Each scene shows the same named points in several views. A view is turned or mirrored, and shifted as a whole, has a little noise and may leave points out.
(in the rows, 128 means zero)

Scene 1
View 1
(138): [184 133 154 130 113 115 134 121 143  77 130 152 118 113 128 132 183 151
 139 110 139 122 119 145 120 157]
(49): [199 141 136 142 114  81 163 180 136  52 140 137  50  96  96 148 151 213
 124  80 166 117  75 118  93 143]
(229): [172 142 138 133 113  96 131 149 134  54 127 156  99 108 100 138 175 163
 149 106 132 124 109 139 107 156]
(119): [216 129 166 147 137 118 158 131 140  98 117 118  94 113 138 152 153 198
  77  69 155 122  97 109  89 111]
(228): [208  97 222 154 143 154 134  62 151 160  99 112 144 164 158 137 199 166
  71  78 102 141 145 113 104  94]
(150): [184 133 160 141 126 108 135 134 135  82 115 141 103 124 109 143 174 175
 121  90 124 130 112 123 100 130]
(76): [243 115 186 132 131 160 163  68 164 131 132 117 145 106 211 135 172 154
  70  91 179 114 122 135 122 128]
(225): [198 164 121 135 164 131 134 141 117  64  78 131 149  87 153 174 125 157
  61  68 151 118  97 108  76  97]
(129): [130 153 134 146 135  83 100 174 106  48  81 160 107 136  45 156 172 170
 143  88  71 145 114 113  79 121]
(86): [173 129 164 133 125 125 119 104 138  91 111 151 140 130 125 135 193 139
 131 107 109 132 135 139 114 141]
(57): [203 112 189 135 123 143 138  78 154 121 124 135 141 132 160 128 196 147
 109 103 131 128 136 141 123 138]
(126): [170 139 149 125 128 134 112 100 135  79 105 158 164 116 142 136 185 118
 130 115 115 127 137 148 118 147]
(44): [201 115 192 156 136 120 145 115 142 121 109 117  97 145 120 145 177 198
  86  71 117 136 114 103  91 102]
(91): [195  97 230 173 155 139 130  87 137 165  78 100 119 187 115 151 191 200
  56  54  69 154 137  84  78  62]
View 2
(150): [174 154 112 112 122 118 125 128 124 128  89 131 158 119 123 124 132 108
 130 126 113 198 124 158 144 141]
(86): [160 149 106  79 110 130 111 118 136 172  91 137 159 148 138 141 118 107
 140 126  87 186 137 163 153 132]
(57): [148 139  99  45 144 142 112 124 123 174 100 121 178 156 105 164 104 104
 129 126  95 199 147 204 151 141]
(76): [133 127 110  23 201 135 130 135 109 163 106  95 201 148  66 171  90 104
 120 125 136 212 137 223 150 141]
(138): [160 137 115  98 118 120 124 127 131 168 120 122 174 114 130 149 126 102
 143 128 100 182 116 155 145 135]
(91): [191 193  79  61 144 158  98 124 107  75   6 155 127 191  90 105 121 124
  86 123 102 244 193 234 154 164]
(126): [147 139 114  64 118 118 113 113 145 196  93 133 165 161 147 144 110 105
 153 126  95 178 130 149 159 120]
(119): [170 154 120  98 171 113 140 140 110  98  79 113 168 115  85 120 126 110
 115 126 153 217 122 180 141 147]
(44): [180 166  99  87 146 136 119 131 111 101  60 133 153 142  95 121 126 114
 106 125 118 221 151 201 145 154]
(49): [185 148 130 162 135  98 154 147 114  92 121 112 172  56 106 116 152 104
 128 128 148 198  86 137 127 147]
(129): [197 178 120 156  73  99 119 116 146 116  52 164 119 130 177  78 153 115
 144 127 104 187 122  99 151 128]
(229): [174 145 123 135 105 106 134 130 133 144 117 127 164  92 141 128 141 102
 146 126 110 182 101 130 137 135]
(228): [163 164  83  32 155 159  99 124 112 130  49 137 156 189  86 143 103 115
 101 125  97 227 180 239 156 155]
View 3
(86): [121  67 149  92 114 101 150 162 102  65 128 146 153 158 131 142 107 109
 120  90 159 124 158 132 137 158]
(57): [ 80  73 177  95  96 104 149 142 103  51 132 146 144 139 148 137 115 146
  95  99 163 141 188 127 142 142]
(49): [174 109 139 141  90  60 124 143  90  83 148  69  88 229 138  99 127  75
 164 113 122 153 120 134 125 115]
(91): [108 100 118 109  84 161 175  86  82  70 143 163 170 101 252  85 109 134
 149  42 123 143 240 106 133 110]
(138): [125  73 156 100 103  80 142 165 101  64 131 123 129 181 115 138 115 104
 121 104 156 131 146 133 137 149]
(229): [158  77 136 106 108  76 140 168  97  75 132 112 125 201 111 130 113  76
 144  99 146 124 127 135 133 151]
(150): [144  88 137 112 102  95 144 145  94  74 137 120 133 177 151 118 114  95
 145  90 140 136 153 129 131 136]
(129): [208  80  80 103 132 113 156 164  89  97 129 137 165 186 153 120  98  41
 188  60 129 104 123 133 120 160]
(225): [159 118 162 149 168 107 110 139 113 110 146 115 160 167 207 123 111 135
 147 121 158 166 107 154 109 126]
(119): [131 113 159 140 100  93 129 119  95  80 150  99 119 176 190 100 124 126
 142 108 135 166 158 132 127 106]
(44): [126 102 136 121  85 114 151 113  89  71 145 123 133 154 198  96 118 117
 144  79 128 149 190 118 131 112]
(126): [118  63 160  88 133 103 145 172 110  67 124 155 167 151 127 156 104 120
 109  96 172 121 145 139 135 168]
View 4
(49): [ 89 159 107 108 147 132  83 148 100 154 111  96 168  72 110  56 133 224
 148 133 145  70 125 195 154  70]
(229): [109 160 115 102 140 132  93 121 115  99 117  81 149  93 129 112 127 180
 118 123 138  94 118 175 140  73]
(129): [ 86 150 123  65  99 110  57 105 117 119 133  83 139  62  81 114 110 140
  99 101  96  80 120 108 123  69]
(86): [126 196 137 110 117 154 117  90 110  72 131  93 146  95 151 139 110 141
  98 160 125  94 115 168 116  80]
(76): [139 251 139 151 158 196 157  93  88  97 140 133 154  94 197 110 103 176
 128 232 161  63 124 226 120  88]
(57): [138 227 148 134 121 179 145  85  99  69 134 110 157  97 178 130 105 147
 106 202 136  86 116 200 113  84]
(150): [106 186 129 106 120 146 102 108 103 112 128 100 157  78 128 100 114 169
 116 155 125  77 120 173 128  75]
(44): [103 214 151 114  85 163 115  98  86 128 136 121 174  56 129  73 102 160
 118 201 109  59 122 180 116  78]
(126): [134 202 127 111 145 155 117  86 117  64 139  96 126 105 163 162 106 135
  97 152 139  92 118 161 114  83]
(228): [126 254 172 129  68 191 148  66  82  92 147 132 173  65 163 104  87 123
  98 243 104  65 119 187  92  86]
(225): [ 98 223 108 100 186 155  89 100 101 163 164 136 109  62 135 109  88 169
 137 172 150  23 137 140 120  80]
(91): [101 246 183 108  25 179 124  66  73 125 153 138 185  33 121  73  79 114
  96 240  72  46 122 158  87  80]
(138): [123 183 123 118 141 149 114 110 111  81 120  89 151 100 153 123 122 173
 114 148 143  96 116 189 133  77]
View 5
(49): [175 149 119 129  84 161 188 133 180 229 108 131  60 180 168 154 125 128
 130 133 150 160  68 107 101  84]
(225): [166 173 158 115  93 102 201 118 150 175  87 110 141 168 193 110 110 138
 144 156  97 119  98 112 124 164]
(129): [124 127 117 166  97 147  78 146 159 223 127 143 150 191 127 147  73 135
 130 133 121 124 110 103 119 124]
(86): [168 125 162  81 107 159 125 156 135 136 147 127 130 199 122 147 115 111
 173 123 125  94  90 122 131 129]
(138): [182 133 140  81  95 167 150 156 146 145 137 114  96 195 147 159 122 109
 164 102 135 123  67 116 129 118]
(44): [171 141 185  91 115 147 177 125 153 192 137 153 114 187 115 125 135 126
 171 192 133  89 110 129 104  95]
(150): [168 136 151 105 100 155 150 142 153 181 133 134 109 190 136 143 118 121
 158 142 133 115  91 116 115 110]
(91): [158 133 228  85 136 133 161 114 139 191 154 180 155 193  73  99 134 130
 192 247 123  40 151 140  98  97]
(57): [191 130 189  42 113 158 168 149 129 110 151 125 116 198 122 138 140 104
 195 141 128  79  87 132 130 123]
(76): [216 152 206  20 111 144 238 133 132 101 132 114  95 186 152 124 166 106
 198 158 123  82  78 138 127 126]
(119): [184 156 171  92 102 138 210 120 159 192 114 135  97 179 154 126 139 128
 160 176 130 113  93 123 106 105]
(228): [181 133 226  46 130 145 176 131 127 134 158 154 139 197  91 112 146 114
 206 204 124  45 123 141 116 112]
(229): [166 132 123 114  89 167 133 154 157 178 131 121  98 192 149 162 108 117
 145 104 138 136  70 111 122 113]

In a view up to two points have been moved. Name them for each view, in the order of its rows, or write -.
view 1: (225), (57)
view 2: (44), (229)
view 3: (86), (91)
view 4: (76)
view 5: (138)
